Each row is a point on a landscape with many valleys, with its height.
From any point a ball rolls to the lowest of the 2 points nearest to it. It stops when none of these is lower. Distance is the straight distance between rows; heights are no part of it.
Tokuv (h 27.3): [ 13 -11   5 -20   6  43 -45  14 -26 -14   6  16  -4 -10  -5   3 -17   8
  13  -4  10  13 -18  -4 -24   5  32  -8 -17  -3   4 -21 -21  -4   7 -24
  21  -8  -6  17 -23  -2  -7   5 -12  -5 -11 -14 -15  15]
dopi (h 85.3): [  4   1  10   5 -18 -12 -34  -2 -19   4   7  17 -11   7  19 -25 -22  -4
  -2 -32 -16  24  10   6   3 -29 -15  -6 -12   4  15 -34  -2 -42   4  35
   5  20 -12  11 -20 -13  29 -10 -15 -12  21  11  -5 -12]
baf (h 62.1): [ 14  -1  -7   0  24 -29   6 -34   4  -6  -1 -12  19  13 -41  12   9   6
  11   9  -6 -33   4  17 -15  12  11  16   7  22  14  51  10  15   1  25
 -23   3  -2  -7   8 -23 -38   5 -19  -3   2  -8  -7   4]
sopod (h 65.2): [ 15  29 -18 -33   4  -8  11 -18 -24  18  29 -12   3 -12  -2 -10 -22   3
  -8  -6 -13  -7   8  23 -20 -46  -7   7  -2  31  32  32  13  -7   2  36
  -5  12  -5 -27  15  20  17  -9 -31   1  -3 -23  13   7]
neb (h 55.3): [-26  12 -29  11   0 -10  25  -3  10 -14   2   6   4   0  12  -4   1   0
  -5  -9 -16  18  13 -13  25   7 -41   5  12  -2 -39  -3  -4  29  -5 -32
   3 -21  14 -24  19  14  25 -19  14  42 -12  15 -12   1]
pugog (h 66.1): [  4 -16   4  16  37  -2   7 -29  14 -18 -12 -10   1  33 -31  15  10  -3
  -2  32 -22 -21   5  -6 -23  13   9  27   1  12  18  20  -9  18   6  -6
 -28  -4   5   1  -5 -26 -32  15 -14  -4  -8  -1 -28  10]
sogo (h 59.2): [-18  -3   5  15   6  -3  -3 -10  -8 -12  15  28  -4  12   2 -14  10 -10
  -1   1  -7  -4   0 -11  -9   9  16  -2  12   0 -16   2  -7  22   5 -19
  -3  -3  -8   8  24 -17  37   3  -5  34   2  -1   3  20]
keve (h 43.3): [-23 -32   8  11   2 -25  51 -19   6   8 -22 -19  33   2 -30  12   5   6
   1  40   4 -18   3   4   9  15   7  15   4 -24  -1  38  -9  25  -3 -30
  12 -31  18  23  19   0 -32  -4 -17  -4 -15  -3  -2 -14]
mumib (h 49.2): [ 13   5  -3 -19  -4   7 -16  28 -13  22  19   5   2  -9   0  -6 -25  22
  -1 -21  42  -2   1  12 -20  -3  14  19 -16  11  -3   4   3 -16   6  50
   3  22   7  12 -10  19  -5  -3  25 -38  16 -12  27   8]
palil (h 64.2): [-12  22 -21  -7  13  -1  52 -27  16  -3   7 -16  16  -1  -2   8   6 -24
  22   8 -25  -8  36  -1  13  -4 -17 -10  -7 -15 -22  11  18   7  -8 -21
   5 -12   1 -44  -2  25   1 -19 -18  35 -17   2  -8  -8]
gutut (h 76.6): [-24 -18 -13   9  -2 -47 -11   1  24   1 -14   8  14   2  16  -3  29 -13
  -1 -20  12   0  13  -1  51  24 -28 -21  37  11 -24  -6   8  -2 -20 -16
  10  14 -11   5   7 -23   7 -26  -4  35   7  26  -4 -17]
rusan (h 58.4): [  2 -16   7   6  12  43 -15  17  22  -8  -6   9 -17   6  13  19  23 -21
   1  11   5  -3  -2  -8   7  14   8 -30   3 -15   4 -36   1  -6  -8 -31
  -2   7  -6   0 -16  -8  -9  17   4  10 -13  14 -23  -9]
Lugi (h 53.4): [-17  -9  31   1 -46   0  12  14 -15  22 -22  -6   0   2   2  -1  21  10
  -9   5  33   7 -22  -5  24  20  37 -24   7 -32  12  -8  -7  26   2 -36
  38  -5 -12  27  24  12   6  24   0  12   6   3  46  -7]
gaku (h 53.8): [ -3  11 -11  11 -12  -1  -1 -17 -11  -3  -9  16 -16  16 -12 -19 -16  14
  -2   0   2  12  -6 -11 -13  11  -6  20  10  14  -1   5 -10  33   2  -3
  -4  14  -2 -14   9 -11  12  10  10  22  -1  -8  14  23]
dinud (h 18.7): [ 14   0  18 -14 -21  28 -27   5 -21  10 -13 -14  -3  10  -6   7 -15   5
  17  -7  20  22   1  15  -1   2   9 -21 -34 -17  38 -28  -5   0   4  -4
  28  19  -1  20 -49   9 -15  25  -9  -6  -1  -5 -16  -9]
Segip (h 46.4): [-11  -6  24  21 -14  20 -31   5   3 -32  -4  20 -20  17  11  -9  -2 -34
  14   1 -21  14 -14  18   0  12 -13 -24   3 -30 -20 -29  -1  -8   0 -19
 -13 -16   0  16 -15 -33  29  -1  28   8  -7  -1  -9   6]
lol (h 68.4): [ -2  25 -22  -6   1 -21  27 -28  10 -12 -12 -23  22  -1 -18   6 -17  -6
  38  -7 -18  11  28  14   9   3 -42   3 -14 -16 -23  13  16   3  -6   2
   6  10  11 -31 -19  14 -17 -28  -1  15  -8  -4  -9 -15]
tobot (h 61.7): [ 16   1   1 -15  16 -25  11 -13 -10  24  31  -5  -7  -9  10 -11  -3  -2
 -26  -6   1 -17  -7   6 -15 -23  19  19  17  35  34  18   8 -29   3  38
  -3   9 -15 -24  17  -1   7  -8 -29 -14   7  -7  16   1]
fofu (h 81.1): [ -5 -22  -6   9 -21   8 -41  17   9 -11 -24  16 -21 -21  26  -4 -11   8
  -5 -18  -7  29  -4   0  31  -7 -37 -10   6  12   2 -35 -16 -23 -26 -13
   9 -16   2   5 -25  -9   7 -14  17  -9  -6  19 -14  -6]
bak (h 31.7): [ 18  -2   8  -5 -16  33 -19   6 -14   7  -9  -1  -5  19 -12  15  -3  33
 -16  -6  26  20 -16 -12   3  11  16  -6 -14   3  29 -22 -22  38   9 -29
  13  12  -6  -4   5  12   3  40  14   4  10   1  20  -2]
petas (h 38.0): [-14   2   6  22 -23  -3  -4   9   0  -9  -2  16  -9   6  17 -13  -6 -12
  -8 -12  -3  18 -11   3  10  13 -21   2  11 -13 -31 -19   1  -3   0   6
 -13 -18   5   3  10 -12  37  -4  50   3   1   4   9 -10]
nin (h 67.3): [ 29  -9   1   4  -8  19 -27   1 -12  -7   0  -3 -13 -12  17   5 -12  32
 -23   6 -17  25 -29 -21  19 -16  -9  -2   0  24  43 -24 -28  15  -2 -36
  12 -17  -9 -20  14   5   8  22 -10  -6  -3   1  -1 -10]
gigaf (h 44.3): [ 27  19  10  -9 -16  16 -17  23  -2  24  17   4 -25 -13  33 -20  -6  14
  -4  -9  22  -3 -14  -2  -5 -15  10   8  -6  23  12  -8   1 -18  -1  54
   1  23 -10   0   1  17   8   9  18 -36  27 -13  45  -9]
datup (h 69.5): [-15 -10  23  10 -27 -64  17  11  11  10   2 -22  23  -7  12   4  10  11
   4  -6   7  -9   2  17  37 -12 -17  -8  14  -9  10  24  22 -20 -15  35
  10   9  -3  53   5 -10   5   9   9 -13  28  22  15 -16]
fuzug (h 63.2): [ -8 -13   8  -7  19  28   4 -11  10   0  -4  -5  -1  26  -9  26  13 -24
  11  13   2   2  32  -5   0  16   0 -22 -12 -18   1 -24   1  -2  -5 -37
   4  11   2  -1 -37   4 -14   8 -10  29 -13  10 -42 -17]
zam (h 70.5): [ 39   6 -15 -22  -5  32 -17  -2 -13   6   6 -14 -12 -25  13   3 -14  25
 -18  20  -8   3 -28  -2   7 -30  -4   5   4  33  49  -2 -13  10  -8 -10
  11 -23  -9 -35   9  15 -11  21 -20 -16 -17 -14   4  -1]
pegom (h 69.2): [  9   7 -21 -23  -6  34  10  26   1  13   1   3  18 -25 -12   9 -13  29
   5   9  34 -12  -4  18 -21 -10   8   2 -13 -10 -25  20   0  11  -6  17
  -4 -17  13  10  12  29   0   8  28 -30  -5 -14  25  14]
Zol (h 71.7): [-12 -28  18  27 -11 -60  -5  -1  17 -10 -27 -10  14  -5  -8  -6  10   3
  12   2  10 -15 -16   9  24  22  -2  12  21  -6  -5  24  12  -6  -5  17
   0  13  -1  34   6 -41 -30 -10   1 -22  15   7  17  -3]
nop (h 64.3): [ 19  20 -37 -11  42 -36  -5   7  24 -16  10  -9  33 -18 -21  19  19   8
   8 -33   2 -18  21   2   5   5   1   1 -10  17 -29  19   8  -7   8  23
 -14   8   8 -17   4  12 -33 -25 -10   0  13   6 -17 -10]
Kotil (h 61.0): [ -4  -1  38  21 -30   9  39   3   7   5 -11 -20  -2  19  -9   6  12  -4
   5  35 -15 -17  -6  32 -14  -3  17 -19 -20 -53  14   5   7   0 -11   6
  -9 -13   7  65   7  -6  -4  38   4 -37  15  -9  19  -8]
maded (h 53.5): [ 22  -5 -11 -16  16   4 -22   5 -10   7  14   3   5 -24  -3  -3 -18  14
   4  -1   9  -8  -1   1 -27 -16  17  16  -7  21  10   5  -4 -20   0  31
  -5  12  -3   8 -14  -6 -12  -9 -14 -31   4 -17  -4  17]
davof (h 53.7): [-19 -14  18  10  -1  17  30   4 -16  26 -12   9   9   9  -8   4  19  -2
 -19  12  30   1   3 -16   5  12  54  -4  -8 -21   6   8  -6  46  15 -42
  20 -15  -4   7  32  24  12  21  -5  21   1  -5  26  -3]
Pon (h 59.5): [ 10  -1 -21  15  23   6   7  14   4  -8  12   6 -12   8   4   5  -1  23
 -46 -13  -3  18  -2 -27  -1  -6  -8  29  -4  21  -2 -15 -22  19   8 -15
 -12   1   8 -19  20  11  17  16  16   4   6   6  -9  14]
Ren (h 74.0): [ -1 -17 -12  17   5 -59 -11   2  12 -18   1   7  24 -14   7   2   2  11
  -9 -24 -17  10  12   3  28  -9 -29  -2   5  11 -14   0  -5 -20  -6   6
 -10  -8   7  16   6 -20  17 -22   3  -2  18  21 -19 -15]
feko (h 75.6): [ 11 -14  14 -13  10 -16 -19 -42 -35 -20  18 -13 -12   6  -6 -13 -17 -13
 -12  18 -38   8  -7   7 -12 -33   3  21  13  22  48   8 -14 -36  13  -5
  -5 -19  -4 -26 -10 -19   0 -11 -46  -8 -16  -7 -36   2]
difud (h 75.9): [-13 -12  18   3  -1  -2   3   4  12  -4  -6 -16  10 -22   1   8   5 -23
  27  21  -2  -5   6   1  -8  -6   3  -6  -6 -32 -10  -5   9 -23   3   5
  -1  -1  11  17 -27  -7 -16 -23   5 -23  -8  -5 -19 -11]
Bufuz (h 19.6): [ 20 -14  12   7  11  43   0  11   6   1 -15   0 -11  12  -9  15  10  13
 -18  22  13  -9 -22  -8 -17   6  35  -2  -9  -5  30 -11 -13  18   9 -17
  -6   4  -7   8   4   0 -19  42   1 -21  -2  -5   8   0]
Piler (h 19.8): [ 15   9 -12   5  12  40  57  -6  29  17  -4 -17  -5  -9  10  20  11 -15
  -1  36  -6 -14  13  -8   6  -9   0  -2 -13 -15   9  -4  16   4 -13 -14
  -2 -10   1 -39  -5  30 -14  16  -3  -4 -15  -2   6 -16]
Berot (h 30.3): [ 17  -7   2  24   8  33  53  -7  30   7 -22 -17  -7  -5   6  12  14   1
 -14  56 -10 -18 -13  -4  -1 -11   2   6  -4 -22  12   6   2   7 -10  -7
 -19 -28  -1 -12  16  14 -11  27   2 -31 -12  -4  10 -13]
fusuz (h 47.4): [  6  19  11  14 -39  10  15 -10 -10   9 -15   1 -16  20 -13 -12 -15  17
  -3   4  10  15  -7   4 -10  -1  -3  11  -9 -11   9   0  -4  32   4   9
  -5  13   2  -3   5   3  22  31  32   2  15 -15  36   1]
lozil (h 28.0): [  3  46 -35  -9   3   3  10  12  12   4   5   8 -24  -9  34 -21  -9 -13
 -17 -30 -21  10   1 -17   0  -9 -29   9   1  26 -21 -20   6 -20   6  31
 -25  15   6 -43   3  27   7 -29  13   0   2   3  13  -4]
Bugav (h 57.2): [ 24   4 -36 -33  39  -6 -14   1 -10  16  13 -10   6 -11  -8  10 -12  11
 -14 -17   4  -8  14 -11 -18 -16  19  17  -3  42  17   4   0 -31   4  25
  -4  23 -10 -23 -19   8 -26 -17 -43 -13  -8  -2 -18  21]
Dero (h 71.5): [  6  19 -28 -17 -12 -13  19 -19   6   2  -2 -15  26  -1 -16   5 -24  26
  23 -13  -4   1  22  27   8  -9 -37   1 -11   8   3  18  10   8 -21  16
   6  11  15  -4 -12  13  -7  -1   5  10   0  -5   6  -4]
femak (h 40.7): [-17  -2  44  12 -43   1 -19   8   0   0 -25   0 -28  17  10 -16   2 -30
  24  -6   2  12 -15  19  11  17  -2 -33   4 -33  13 -23  10  -5  -8  -8
  24  22 -12  27 -31 -25   3   9   7   9   6   2  12   3]
ked (h 41.8): [-22 -29  10 -12  -2  34 -10   9   0 -22 -12   8   5   0  -8  14  -3  -2
  20  14   7   9  -1  -1   6  25 -13 -24  -2 -29 -32  -9 -13   8 -16 -57
  18 -27  12  14 -19   4  -4  -5   2  25 -26   3 -40   4]
tuse (h 28.8): [ -9 -19  13   0  11 -36   2 -10 -15  20   3   8   9  32  -7  -1   1  -9
 -22 -19   6   6  20  -2  -3  -5  18   0  -4   5  31 -16   1 -20  24   3
  12  34 -10   7  -8 -10  11   2 -30  17  15  13 -14 -13]
lov (h 83.2): [  5  -4  15  10 -30   4 -44   0  -2 -11 -12   8 -27 -13  30 -24 -13 -10
  12 -11 -28  20  -7   8  19 -27 -28 -16   5   7  20 -34  -3 -32 -17  11
   8   0 -13  10 -30 -24  15  -9  -8 -10   4   4  -4  -5]
narom (h 45.8): [-11  23 -36   4  33  -8   6   3  23 -25   8   1   5 -28   1   3  22  -4
  14  -5 -18 -15  -2 -30   6  12 -19  10  13  12 -60  20   1  19   1 -15
  -7 -28   2 -35  23   3 -16 -32  -2  17 -12  12 -18  22]
Lon (h 53.0): [ -7  -4  28  -4  -1  10 -19   8 -16  -1  33  21   9  -2  -6  -5  -2 -15
  21 -16   5 -21  -5  20 -34  -2  43 -20 -14 -17  -4  10  11 -22   5  26
  -9  15  -4  56  -1 -22   9  -2   3 -15  16 -14  18  10]
fuza (h 71.9): [ 16  36  -6 -17 -31  17  11  14  -5  17  12 -15  -1   7  12  -4 -18  25
 -16 -19   6  17  14  20   5 -32 -25  13 -23  12  14  -5   0   6   5  44
  -3  11  20  -6   6  45  28  17  43 -15  28 -17  46 -19]
reb (h 1.9): [  5  -6   4  -4  30  46 -11   5  -7   3 -10  10 -21   7 -13  13   8 -12
   3  24   9 -13 -13 -29 -30  18  42   8   4   7  10  -5  -3  13  16 -27
   7  11 -12 -18  -7  -3 -32  15 -12   5 -21  -3  -7  20]
Ruvu (h 71.8): [ -2   3  -8 -10 -14  15  16  40  29  14  -5 -14  17 -40  18   7   1  20
  14  18  34 -19 -12  18   8  -4 -12  -7   1 -26 -21   9  10 -15 -16  31
   5 -14  15  25   4  25 -16  -5  30 -49  -4   1  19  -3]
das (h 58.1): [ 16 -11  -6 -11  20 -26  -6 -16   4   4  18   0   2  -3 -12  -1   6  10
 -10   5   2 -38 -14  13 -15   1  24  19  24  46  24  36   9 -16  -6  36
 -23   3 -13  -8  14 -27 -18   5 -20 -18   5  -3  13  20]
rup (h 5.1): [ -3 -16  17   0   8  11   4  14 -20   5  12   0  19   4 -18  13 -14  -6
  -7   1  14  12   9   8 -30  -7  29   9 -35 -26   9  -7 -11   0  25   0
   3  -5  19  36 -16   6   4   4   9 -20   6 -15 -21 -11]
Nevas (h 74.3): [-21 -20  -1  10  -7 -46  12  -6  18   2 -19  -3  18 -19   3  -7  23  -8
   9   5  12 -17 -10  -3  34  22  -7  -2  40   2 -16  22  13   1 -13  -5
  12  -1  -6   0  16 -24 -18 -23  -7  12  -7   9  11  -8]
sila (h 76.2): [ -7   7 -23   9  12 -51   9  -6   6 -10  10   6   8  -2  17 -13  -7   0
 -23 -28 -35  18  10 -15  15 -20 -33   6   8  16 -11 -11  -6 -20   7   3
 -13   0  -2 -19  16  -3  30 -33 -18  17   9  16 -21  -9]
Res (h 60.8): [  7  27 -36 -30  36 -21   3  -4   2   5  10  -9  16 -16 -13   3   1  -5
   7 -21  -2 -17  11 -12 -14   1   9   7   8  30 -15  21  11 -12   9  20
  -6  22  -9 -36  -3  10 -25 -32 -31   9  -6   0  -6  17]
Bemo (h 32.1): [-18  14 -12  -4   7   3  -3 -29  -9  -5  -5  11 -13  10 -14 -15   7 -19
  27  11  -5 -16   2 -15 -10  28   1   3  27  12 -23  25  10  30  -2 -17
   1   2 -13 -34   7 -12 -10 -10 -22  43 -24   0  -5  33]
pediv (h 50.9): [-27  27 -40   4   5 -24  -5  -3   6 -20   5  15  10  -6  -6  -9   3   1
  13 -34 -10   9   7  -6  16  25 -39   9  17  11 -63  14  -2  33  -2  -7
  -4 -23  11 -18  28   3   3 -36  18  34  -1   8   0   8]
kabi (h 15.8): [ 24   3   0 -15   1  42 -25  16 -31   9   0  -5   2  -1 -12   9 -24   8
   0  -4  29  29  -4   5 -24  -1  21   9 -38 -12  19 -22 -11   7  23   3
  16   7   7   3 -30  18 -11  13  10 -24  -5 -18 -13  -3]
nos (h 81.2): [-18 -15  13  -6   8 -46   4 -47 -24  -5  -4  -8  14  46 -27  -5  -1 -15
  -3   5 -17   6  23   6  12  13 -20   5  11   3  17  18   0   6  12 -26
   5   9   3 -11  -4 -16  -2  -7 -41  45  -9  11 -41 -10]
Niz (h 66.9): [ 11   3 -28  -8  10 -35 -19   4  23 -11  -1   3  32 -15 -25  11  13  23
  24 -27  21 -22  11  17  14  16  -3  -9   3  17 -23  30  12   3 -12  26
  -7   9   0   7   4  -8 -34  -9   4   1  15   6   2  -8]
bubod (h 19.5): [-18   5  -8  -2  32  39  -9  -6  -8 -10  -2  16 -13  23 -21   4  15 -17
  21  13  11 -12   8 -23 -29  34  19   9  -1  -3 -36   5   0  32  13 -29
   5   3  -3 -13  -7  -4 -19   1  -4  25 -19   4 -19  38]
Diri (h 38.1): [ -8 -18  11  21  22  -5  63 -13  16  11 -15 -17  15  -3 -16  15  11  -4
 -14  50 -13 -19   7  -2 -11 -11  19  23 -10 -17   9  37  -3  20   2 -10
 -13 -40  12   9  28  10  -7   0  -8 -23  -9  -8   5 -11]
zazo (h 30.7): [  0   6  26  -2 -25  33 -29   5 -12   4 -21   0 -27   6   5  -5  -7 -22
  26  -2  13  20 -12   1  -5  16   7 -24 -12 -24  15 -34   4   6   7 -14
  24  20 -10  -4 -40  -4  -7   7   4   5  -7  -5  -3  -6]
fomo (h 40.6): [-10   9 -16  -4  35  -9 -18 -16  14 -25   0  -1  -6 -16  -8   4  27 -16
  26  11 -20 -27  -3 -29  -1  20  -2   2  34  22 -40  20   5   4   0 -18
  -8 -12 -13 -36   6 -16 -30 -27 -25  21 -21  10 -24  28]
kedaz (h 89.4): [ -5  30 -23 -14  -2  -9 -11 -18   2  -6  11   9   2   4  -1 -12  -3 -14
  28 -26 -22   1  17   8  -8  -5 -22 -22   3   8 -16   0  14  -8  -4  21
 -20  19 -10 -18  -8  -7  13 -18  -8  27   1   4 -18  -2]
Mupe (h 67.7): [-20  -4   9  -8  39  27  -1 -29  -2 -26   2 -21 -13  32 -16  17  12 -18
  17  30 -26  12  34 -32 -11   9  -6   0  -7  -8 -10  -7  -7   0   8 -49
  -2  -2   0 -16 -37   9 -19  -3 -22  28 -27   2 -62  -1]
miguv (h 30.5): [ 12  13 -16 -15  14  29  23  18  19  14  11  -7   6 -38  24   8  13 -17
   4  18   1 -18   8 -10  -4 -22  11  -8  -5  -1  -7  -2  16 -12  -1   7
  -3  -6   3 -26  -4  29  -2 -12  -3 -10 -13  -6  -3  -9]
zik (h 63.4): [ 14   0 -10  26  -2  19 -25  10   2 -17  -6  16 -33   2  24  -1  -6  19
 -31  -8 -18  32 -19 -28  18  -4 -24  15  10  18   7 -38 -23   9  -4 -26
  -7  -7  -3 -20  16  -1  19  13  25  -1   3  13  -1  -6]
luk (h 78.8): [-16 -20  -8   4 -14 -15 -23  15  17  -4 -10  21  -5  -3  24  -1  13  12
 -14 -17   8  11   2  -4  41   9 -22 -21  32  16  -9 -25 -11 -13 -32 -27
   8  -6  -7  20   5 -15  24  -4  17  27   6  25   3  -5]
meki (h 62.8): [  7  11 -29  -7  35  22  14  18  -1  -3  27   4   4   5 -14  14   0  15
 -34 -23   9   3   7  -7 -24  -2   3  24 -23  23 -29  10 -13  28  14   6
 -20 -11  13 -10  16  19  18  10  18   1   6  -7  -9  27]
zari (h 68.7): [ 14  37 -14 -18 -20   2  16  -4 -18  19   9  -6  -6 -13  10 -15 -25  20
 -12 -10  -9  15   5   8  -6 -38 -16  11  -8  21  28  10   1  17   5  18
  11   6   3 -27  23  38  32  -1   1   7   8 -24  44  -5]
nim (h 78.3): [-14 -12  18 -14  -1 -32 -13 -44 -35  -9   5  -2  -8  17 -10 -17 -13 -20
  -2   3 -21   9  -3   3   0  -5  -4   7  22  13  29   8  -4 -28  11 -14
  12   0 -11 -28  -7 -19   2 -21 -43  27 -20   5 -29   3]
fule (h 69.3): [ -2 -16 -11  12  -6 -48 -18  15  32  -7 -19  -3  14 -18  -1   0  10  28
  14 -19  25 -11  -3   8  34  17 -13   6  13  20 -14  16   8 -14 -15  35
  -4  11  -4  18  -2 -18 -29 -17  16 -24  20  20  15  -5]
kur (h 29.2): [-10  24 -13  22  -4 -13   2   8  13  -4   9   9  -9  28  18  -8   5 -15
 -24 -33  -9   7   0  -1  18  29 -36   9  11   8 -52 -13   8   1   2  27
 -40 -16  10 -22  20   4  27 -13  62   9   2  10   9 -11]
tudad (h 47.8): [-16   0  43  10 -45  -1   2  20  -5   8 -13  -1 -10   7  16  -1  18 -18
   4  -1   9  11 -18  11  17  13  18 -40  -2 -41   9 -25   3   6  -1 -26
  27  -4 -10  39   1  -7  20  23  10  10  11   6  25 -13]
Dupiv (h 48.3): [-19 -35   4  18  -5 -12  43   0   4  13 -23  -4  20  13 -13   7  10  12
 -30  24  22   2   0 -16  20  15  11  21   7 -21  -3   9 -13  36   6 -39
  15  -8  16  17  23   5  -5  18   4   9  -5   3   8  -6]
Giku (h 48.6): [-13  11  33  -3 -17  12   0  11 -24  20  26  17   1 -26  10 -13  -3 -18
  28  -4  19 -18 -10   9 -31  -3  42 -18 -11 -28 -17  27  24 -13   1  31
   7  11  -6  37  18   6  10 -18   6 -21  11 -17  38  11]
Tigit (h 37.4): [  5  13   6 -18  10  27  17  21 -11  27  20   8   5 -39  17  -1   4 -18
   9   8  17 -10   9  -4 -23 -22  38 -12 -20 -12  -7  11  10  -2  12   8
   9  -9  -1  -7  13  36  21 -16  -5  -9  -1 -19  16  -4]
zive (h 16.9): [ 12  27 -27   9   7  11  -1   8  26  -4   2   2 -19   8  14  -4   1 -16
  -8 -20  -9   2   4  -6   1  18 -29   7  -2  11 -29 -19  13 -11   0  34
 -41  10   9 -34 -12   2  -7  -9  36  -8  -1  10  -6  -1]
sak (h 73.7): [-12 -11  19   8  -1 -17   7  28  18   1  -2 -16  22 -38   9   9   6  -3
  25  16  19 -17  -8  12   0   4   0   0  -3 -36 -20  13  12 -26  -1  30
   2  -6  18  36  -2   2 -23 -30  18 -52   1   0   1 -11]
Fege (h 37.3): [ 16  27 -10  -8   3  22  -2  22  -3  21  13  19 -28  -6  26 -19  -6 -10
 -12 -22  14   6  -9 -20 -18   8  12  12  -4  20 -18 -17   3 -12  13  33
  -6  21  -7 -34   5  19   8 -11  22  -8   8  -7  31   0]
Mulez (h 83.7): [-11 -26  -1  -5  -1 -26  14 -33  -5   4 -11  -8  17  37 -23   2   0  11
 -12  11   9  -3  18   4  38  33 -34  12  19  10   4  19  -3  33 -16 -45
  14   3  16  -8   3   2 -16   9 -25  48 -15   9 -24  -2]
vibi (h 72.9): [ 32  -7  -6  -1  14   7 -13 -17 -13  -6  10 -13 -17 -13   6  -6 -13   3
 -25  24 -24   0 -18  -6 -10 -31   2  27   7  32  47   1 -11 -14   2   7
  -7 -12  -4 -33  -3  -6 -13   6 -29 -21 -15 -14 -19  10]
rif (h 43.6): [  0   7  27  -9  10   5  -5   8 -23  23  31  14  -7 -29  17 -16  -7 -23
  17  -6  12 -11  -2 -10 -37 -12  42   1  -5 -15 -10   5   9 -33  15  29
  18  16 -12   6   4   9  12 -35 -14 -22   9 -20  24  -3]
Rora (h 57.3): [ -7   1  26   5 -14   6  18   2   4   7  15  -4  14   4  -8   8   8 -10
  22   7   3 -21   7  29 -18  -3  16 -21 -21 -32  -1  16  21  -5  -5  28
 -17   4   6  55  -4  -9   2  13  13 -23  17  -5   6 -10]
zulav (h 40.5): [  0  14   0  -5 -40  22 -16  11 -15  10  -8   9 -12  13  -7   0 -12  34
 -11 -21  27  28 -11  -4   3   4   1   9  -1   7   5 -18 -19  22   6   0
   8  -3   4  -3  10  17  16  21  47   5  18  -6  42  -5]
buv (h 66.2): [ 17  22 -30 -16   5  47   5  18   3   8   3   6  -4  -3  -8   8 -12  16
  -7  -5  17   3   0   1 -17  -1   0   9 -14  11 -16  -2  -2  22  -1   7
  -9  -6   8 -20  -2  25  -1  19  27  -4  -6  -8   9  12]
suz (h 64.4): [  2 -14  34  12 -42 -20  19   4  -2  -5 -16 -19   3  26 -14   4  11  23
 -21  26 -17  -8 -16  23   5  -9  11 -14   0 -32  27   8  -9   0 -11  -9
  -5 -13   3  66  15 -18  12  54   6 -17  21   0  24   3]
kota (h 69.7): [ 19 -14  -6  17  23   6 -16 -15   5 -27  -4   4 -17  15  -5  -2  -4  14
 -18  18 -26  -5 -10 -12 -12  -4  -8  22   6  26  22  -1 -17   7  -3  -9
 -24  -2   0 -10   1 -24  -5  22 -11  -4  -9  -3 -27  29]
foru (h 35.5): [ -9  -9   8 -20  -6  55 -24  14 -10 -22   3  16   0 -18  -2   6  -5  -4
  25  13   1   2 -16   1 -16   4  18 -33  -8 -27 -22 -10 -14   3  -3 -41
  14 -35  -1  17 -11   6   2   5  -6   8 -24  -8 -21  11]
Biru (h 52.9): [  0 -21  27  27   5  24 -31  20  19 -26 -20  18 -27   8  22  -4  15 -25
   1  13 -14   4 -31  -1  12  13   9 -18  14 -17   2 -36  -6 -22  -5 -33
  -6   1  -9  17  -9 -36   1   4   7  -4  -8   5   8  11]
pud (h 67.0): [ -9 -13  31   5 -42 -45  23  -4  -5  12  -3 -27  13   6  -8   5  -2  21
  -9  17  -1 -11 -11  26  15 -17  -5  -1  12 -17  35  27   6  -3 -17  13
  13  -6   6  50  10  -8  -1  32  -2 -14  14   5  16   1]
Desin (h 37.9): [  6 -14  33  14  -8 -21 -13 -13 -18  12  -4   6 -17  38  -1  -9   1 -11
 -20  -4   1   3  -7   2   0   5  27  -3   7   2  50 -19  -2  -5  20  -9
  13  27 -16   8  -4 -24  10  25 -18  14  14   5  14  -7]
moniv (h 18.6): [-14 -25  13   4  19 -21   2  12  -3   5   6   7  23  10  -5  11   5 -16
 -12 -18  15   8  21  -4  -6   5  21  -1 -14 -14  -3 -20  -2 -19  24  -3
   5  14   9  26 -15  -7   7 -12   0   2  12  12 -24 -17]
Sanun (h 72.0): [  7 -21   8  11 -12 -32  -6  15  15  -3   4  -3  15  -4  15   2   5  11
 -12 -10   0   0   7  13  25 -16 -12  -9  -6   2  11 -11   3 -30  -8  24
 -11   3   7  41 -11 -17  18  12  13 -22  24  18  -9 -13]
fanu (h 59.8): [-10  18 -28   3  15  20  48 -14  10 -14   9  -5   1   0   5   5   1   1
   0  13 -26   4  18 -15  10 -10 -25   4 -11  -7 -20   9   2  31  -9 -39
   6 -32   8 -39  12  31  19   1  -7  33 -19   2 -15  12]
Luz (h 87.3): [ -7  15  -4   0 -12 -31 -28 -23 -11  -7   0   9  -2   4   6 -24 -16  -8
  20 -27 -33  16  11   8   2 -26 -34 -12   1  11   3  -8  10 -35  -3  38
 -14  25 -14  -9 -11 -22  15 -29 -23   2   9   8 -15  -6]

For each start below, name the point where the ball stops.
nos | Pon
Zol | zive
Ren | Piler
fuzug | zive
Luz | zive
lol | reb

Call two points neighbours if one is among the 2 nearest of the other. Go from one point of each pair to the other, from neighbour to neighbour, staying as low as possible. Name the highest point that can't be avoided.
rup, zive | fuzug
Piler, reb | Mupe
kabi, Piler | davof
das, Pon | vibi
